Each row is a point on a landscape with many valleys, with its height.
A ball rolls from a point to the lowest of its 2 nearest points, and stops where none of them is lower. Distance is the straight distance between rows; heights are no part of it.
Lofak height 499: [ 10  22  -6  23  29  49  34  -7 -10  51   5  55  -3  -4  47 -12  16   9
  -5  22  60 -50  19  14 -19   1 -24  63 -31]
tovu height 457: [ 22 -25 -29  -5 -16 -19  10  -1  17 -16 -26 -38   1  24 -42 -37  39  19
  32   8  45   5 -45  18 -26 -18   0 -28  44]
fuv height 607: [ 29   3 -44 -10  -2 -14  -2 -27  10  -7  10  -5 -28  -7 -10  43 -10  22
 -44 -12  31  74  -2  -6 -35 -22 -14  -9   9]
vutu height 414: [ 27   2 -27   3 -29 -13 -12  29  20  -2 -32 -23  23  49 -19 -38  46  26
  33  26  18  -7 -26  -2   4 -16  -2 -33  37]
bur height 747: [ 13  13  17  21  -8   0 -10  16  -6  30  20  27  -1  36  20 -30  18 -40
  13  21  34  -2  51   8   4 -24  21  -9 -16]
bet height 312: [  5 -52  31   6 -44   4  48  10   6 -27  19 -18 -52   2 -12 -46 -24 -69
  12  -7   3  -5  21 -38  14 -20  15  -4   3]
vivu height 321: [ -5  17 -36  -3   8 -68 -32 -29  -2 -12  20  19  15  41 -36  13  33  36
 -64  36  55  15 -48  54 -42  -7  -5   8  50]
Visup height 494: [  3 -53 -34 -13   2  16  62 -23  -3 -17 -13 -40 -30 -44 -31  -1 -22  -2
   4   9   4  -2  -8   9  -1  -6 -31  -3  -9]
temel height 289: [  9  41 -20  36 -43 -38  -3  20  -3  11  21  37  -1  53  -3 -18  21  19
 -52  36  -9 -19  -8 -39  23  -4   6  15  23]
Taku height 566: [ -5 -10 -21 -38  -2   8   1 -22   8 -18 -11 -54  -6 -31 -35  22 -10   2
  26 -59 -17  53 -32  -6 -27 -16  -6 -32  11]
tato height 584: [ 14   8  46  16  15  44 -36  34  -3  45  11  17  35  44  97 -21   6   4
  -5  12  13 -41  58  -7  40   6 -23   3  -7]
nug height 590: [  3  41  57  23   7  52 -10  37  -6  56  12  27   1  35  97 -24  -1  -5
 -17  22  18 -49  55 -12   8   5  -4  36 -26]
biko height 344: [  5  32  -3  21 -14 -22   4   8   2 -26   4  13 -15  27 -20 -23  20   9
  -8  22  16 -23  -9 -11  12  15  17  11  11]
gupe height 605: [ -6 -14 -10 -13  -5 -58  14 -28  -5 -61  18 -20  -8 -10 -50 -10  10  19
 -10 -68  23  12 -76  13 -41 -20   9 -11  39]
lalu height 560: [-21 -19 -20   5  51  45  57 -15  -3  30  -8  46 -12 -53  19   2   3   6
   2  39  40 -55  18  18 -10   1 -28  46 -45]
gom height 345: [ 12 -14 -31 -22 -11  18  25   2  -3 -43 -59 -32   4 -43 -39  17 -20  50
  46 -45 -37 -18 -67  11 -12  43   1   4  33]
Mogon height 531: [ 14   2  50   6  -5  33 -42  50  11  -1  -5 -18  13  56  57 -22   9  12
  25  23  -5 -42  46 -23  56   4 -18 -20   5]
Sepet height 634: [-41   6   0 -33  15 -48 -33   1  22 -66 -11   8  26 -37 -75  20  24  73
  -6 -58 -13  16 -96  53 -68  24  45  -4  26]
Nofu height 456: [ -1  29 -13  12 -36 -16 -57   9   2  24 -13 -44  65  55  10   6  24   6
  16  18 -62  -9 -24 -29  24   1  -8 -22  39]
vanab height 765: [  1  26  -5  29 -17  11 -26  60   7  20 -14  62  14  34  34  10   9  32
 -25  30 -50 -29   7 -41  72  16 -10  15  -1]
nav height 410: [-23  40  46   4   1 -17  13 -46 -33 -11  27 -44  -4 -17  -7 -25 -32 -50
  22 -28 -12  11   5 -25  -8  17  38   6 -12]
rala height 581: [ 21 -21 -34 -10  16  11  25 -44  10   5  14 -37 -39 -39  -5  48 -33   9
 -34   5  36  68  10  -3 -49 -31 -27   0   0]
dizon height 537: [ 12 -20 -45   2  31  44  23  25  18  24 -52  59   2 -33  12  26  12  62
  -4   6  25   7 -14  22  19  18 -33  15 -15]
Dipef height 734: [ 19  38 -14  17  -1  -6 -43  12 -19  72  16  19  47  45  52   9  12  -6
 -23  13  -9  17  33   4  15  -5 -13 -10  -5]
tud height 365: [  5  14 -16  16  13 -49   4 -22 -14 -12  37  60  -7  33 -27  -3  22  11
 -50  37  71  -7 -12  47 -22  -5   3  24  17]
vit height 646: [ 13 -31  17 -17  10  -7  46 -37 -11  63  50 -18 -28 -54  24  27 -21 -52
 -19  35  18  43  51  37 -50 -61  -2   7 -47]
sute height 619: [  8 -21   5 -12  29  17 -67   9  11   7 -32  -8  67  15  28  31  11  17
  31 -11 -25  11  31  21  47  25 -24 -44   5]
Kot height 643: [-23 -18  -5   4  37   8  45 -41 -12 -15 -11 -41  -6 -24 -29 -19   6   0
  30  70  50 -41   7  28 -18   7 -14  12  -6]
kamu height 350: [-18 -26  35  -3 -33 -11  40  -4  -1 -58  30 -17 -45 -13 -37 -40 -11 -48
  21 -25   0 -27  -5 -30   0 -13  35   0   0]
dupep height 402: [-28 -15  17 -39 -10  -5  15  10 -10 -66   1  26 -18 -40 -55 -19 -12 -10
  26 -71 -40 -22 -39 -21  13  16  55 -12 -11]
kos height 618: [  5  -7 -12 -10  24  11  30 -43 -12  46  30 -17 -23 -39  18  32 -25 -23
 -18  18  33  48  40  20 -47 -34  -8   2 -30]
ner height 759: [ 39  25   4  13 -13 -16 -19  11 -18  77  36  43   9  43  37  -9  14 -33
 -31   2  24  26  40  15 -14 -37  13  -2 -19]
Bisen height 669: [ -3 -53  18  -2  -7 -35  65 -29  -4  43  61 -11 -41 -52  12  20 -15 -79
 -12  54  17   7  41  40 -43 -59   3  18 -48]
nonu height 400: [ 12  35 -14  20 -11  -4 -27 -13  -8  24 -26 -67  38  33  13   8   4  -9
  35 -10 -32  11 -21 -17  -2  22 -11 -22  31]
gon height 443: [ -9 -14  13 -37 -25   4   3  -1 -21 -31  12   7 -22 -22 -25 -22 -26 -42
  18 -87 -45  25 -28 -35  29   3  16 -19   8]
daz height 500: [ -7  14 -29 -11 -41 -18 -61  35  22   2 -38 -14  75  29 -16  25  30  36
  24 -19 -87   1 -49  -5  34  -3   9 -17  44]
vifal height 485: [-26  -3  74   5  37  56 -33  21  -4   2  -7  10   6   0  51  -8 -28 -23
  19  17 -21 -31  66 -25  48  36   4   1 -43]
busu height 647: [-39  16 -17 -26  21 -53 -31  -9  17 -56 -10  26  16 -23 -70  37  21  62
 -31 -29  -3  31 -64  44 -40  21  44  -5   3]
Veg height 515: [-32 -32  46   2  38  70  20  21  -3  12  -6   5  -7 -29  60 -10 -26 -35
  12  26 -11 -47  61 -20  39  13 -22  21 -52]
Keru height 719: [-40 -12  40  20  -1 -26  26 -13   4 -55  39  21 -41  -8 -33 -27  -6 -41
 -11  42  45 -41  33   6 -17  -9  40  21 -26]
Toret height 788: [ -1  42  31  18 -14  15 -16  49   7 -18 -12  39 -32  32  26  -6 -17  23
 -20  27 -40 -29  18 -58  42  33   5  31 -11]
bef height 690: [-25 -43  25   5  -7 -21  65 -27  -6  -2  46 -28 -35 -45  -9 -11 -17 -80
   2  43   1 -18  43  15 -22 -28  12  17 -35]
divo height 611: [-12 -22 -14  20  40   9  57 -44 -15   0   9   2 -21 -37 -10  -4  -3   2
  -6  56  55 -33  14  38 -24   1 -27  37 -17]
selat height 379: [-15  37  31  -4  11  14  -1  -4 -12 -40 -21 -17  -8  -6 -20  -2 -18   6
  42   3 -23 -33  -2 -38  21  47  32   9 -17]
gol height 687: [ -3   8 -28 -15  -3 -11 -29  16  13  -9  -4  47  -9  -9 -21  22   6  15
 -18 -30 -12  55   9   2  19  -8  10 -27 -23]
lakon height 704: [-29 -29  64  22 -23 -23  54 -22  -3 -18  54 -34 -49 -22  -6 -30 -19 -80
   1  48  26 -34  40  -3 -32 -28  40  19 -19]
rakup height 335: [ 21  20 -18  31   9   0  11 -30 -12  34 -21 -56  13  17  19  -1  -8  -8
  14  10  11  26   8  -8 -19  15 -23  -4  13]
kuge height 280: [ 11  27  -6 -13  -6   6   1  14   2 -50 -57 -11  21 -15 -27  18 -22  58
  50 -19 -65 -43 -65 -19   4  60  32  22  24]
Vokas height 432: [-25  34  77 -10  11  43 -29  11 -14 -19 -10 -14 -11   0  21   2 -42 -14
  32  13 -48 -19  31 -47  38  52  20   2 -27]
muni height 589: [ -7 -27 -17 -30  -5 -34  21 -43   0 -40  10 -52 -23 -37 -41  15 -13   0
   7 -68  10  34 -51  -6 -56 -30  -4 -16  26]
rumis height 445: [-24  29 -49 -12 -34 -45 -52  14  25   8 -23 -24  46  19 -32  32  43  28
  -7 -43 -76  26 -72 -12 -21 -27   9 -18  56]
bupe height 803: [ -2  31  45  28 -37  -4   3  34   4 -21  23  21 -50  33  16 -33 -24 -36
 -29   8 -19  -6  36 -53  23  14  22  21  -7]
romo height 479: [ 31  -5  13   4 -27  10 -35  54  18   1 -17 -21  22  63  21 -37  28  14
  34  26   2 -30  14 -20  45 -10  -6 -37  18]
Ratof height 446: [  9  40  -8  26  34   9  14  -1 -17  34  13  88  -4  18  26 -22  25  27
 -43  37  61 -62   4  14 -20  10 -10  81 -10]
Talib height 222: [ 13 -15 -23   5  25  34   8 -17   0  34 -21 -30  13  -9  21  15 -13   1
  22   2  19  20  22  10   2   0 -41 -18 -12]
Pamez height 366: [  7  39 -58   5 -10 -60 -35 -26  16  14   9  -8   7  44 -23  33  30  30
 -57  12   8  34 -39   6 -50 -23 -10   0  44]
govog height 372: [ 10 -33  24  11 -25  38  19  28   7 -12  -7 -13 -26   3   9 -31 -25 -36
  18  -3  -8 -12  27 -33  46   6  -8 -14  -4]
dov height 538: [ 13 -59 -30  -5   4 -15  72 -46   0  -9  24 -44 -50 -49 -26  21 -25  -9
 -24  15  27  19  -9  14 -26 -32 -32   5  -8]
voke height 712: [ 12  17 -42   6   4 -12 -16  23   3  19   4  74  -5  11  -3  17  22  19
 -36   0  10  23  14  11  13 -10  -7   0 -17]
bov height 468: [ 19 -16 -53  -3  23  21  26  16  23  -8 -59  23  -5 -33 -14  37  -4  73
 -12  -1   0  26 -28  15  11  29 -30   9   5]
gogav height 407: [-20  44 -55   3 -29 -50 -48  -7  15  25  -7 -20  35  38 -26  36  40  22
 -29   0 -46  30 -43 -11 -30 -21  -1  -9  42]
kupud height 731: [ -6  -3  28  29 -14 -13  19  17   4 -13  27  51 -39  15  -7 -38  10 -53
  -6  37  51 -24  50   3 -18 -26  28  18 -18]
kuziv height 670: [ 24 -33  17 -16  25  15 -66 -16   1  34   5 -35  50  27  56  19  -3  -7
   7 -18  -9  43  48  23  21  11 -40 -51  15]
zemek height 620: [ -24  -18    3  -27    2  -55   -1    4   -2  -73    6   -5   14  -29
  -68  -13   15   58   -8  -84    4   -2 -114   46  -57   -5   18  -10
   52]
Ruro height 563: [ -1   5 -19  -9   4   8 -56  32  21  -1 -55  -1  59  15  -1  28  23  39
  38  -3 -43   4  -8  26  36  17   6 -31  10]
gesov height 533: [ 16  -6  -6 -32 -10   4 -37 -22   0   9  -4 -54   9   0   4  18 -15 -28
  11 -59 -27  75 -26 -21  -6 -11 -20 -39  23]
fopu height 662: [-14  25 -41  -7  -6 -43 -21  12  17 -35 -12  44   8  -9 -54  25  27  44
 -33 -34 -20  37 -45   8   0   8  32 -10   0]
supe height 382: [-14  13  51 -13 -14 -14  18 -29 -17 -34  30 -45 -19  -7 -18 -44 -14 -50
  44 -40  -6 -13 -11 -36  -9  -8  42  -7   0]
Filog height 403: [  1  31  -2  27  25 -29   7 -13 -20   9  35  83  -7  19   1 -10  16   8
 -46  37  62 -36  11  34 -23   6   4  53  -8]
sef height 441: [  4 -51 -11 -23 -15  32  42  13   4 -26 -17 -19 -23 -40 -31 -16 -15 -12
  26 -17 -14  -6  -2  -4  32  -4  -7 -26 -12]
vato height 399: [ 17 -18 -46 -14   1  21  14  13  23 -29 -69 -17   3 -41 -39  35 -15  67
  20 -24 -25  22 -48  25 -11  37 -13  -7  26]
paka height 489: [  9 -31  20 -42 -20  18 -37 -19 -17  -9   6 -13   6 -14   1  -5 -29 -34
  13 -78 -55  60 -17 -20  45  13 -20 -40  15]
Seno height 735: [  7   9 -21  19  -3  10 -14  46   8  18  -8  86   5  19  26  -3  22  10
 -18   6   5  -5  22  -8  47   2  -1   3 -19]
Bufup height 354: [ 15 -41  11   2  11  39  24 -23 -15  48   3 -54   1 -23  43  -4 -32 -39
   7   6   2  30  38   8  18  -6 -37 -21 -14]
lenu height 448: [-14 -39  31   3  36  55  24 -11 -18  43   8 -18   5 -44  58   0 -37 -48
   2   9 -15  -8  57  11  37   9 -26   0 -42]
luzek height 707: [ 27   8   0   0  13   4 -57  -3 -12  70  11  -5  55  38  65  19   8  -9
 -16  -8  -5  38  50  26   2  -9 -29 -34   3]
kuv height 332: [ -3  46  17  -4   0   2 -14  18  -1 -41 -38  -1  11   2 -21  15 -16  39
  38   4 -55 -36 -37 -37  25  49  37  18  -1]
Boke height 549: [  4  18  30  15  15  63  -3  24  -4  60  15  64  13  24  71 -27  24 -16
   0   8  56 -71  43   9 -15 -22  -4  52 -41]

For each start below, name the point where the ball stops.
fopu | bet
gesov | bet
vifal | kuge
kupud | rala
dizon | kuge
Toret | bet
lalu | vivu
Kot | bet
nug | vivu
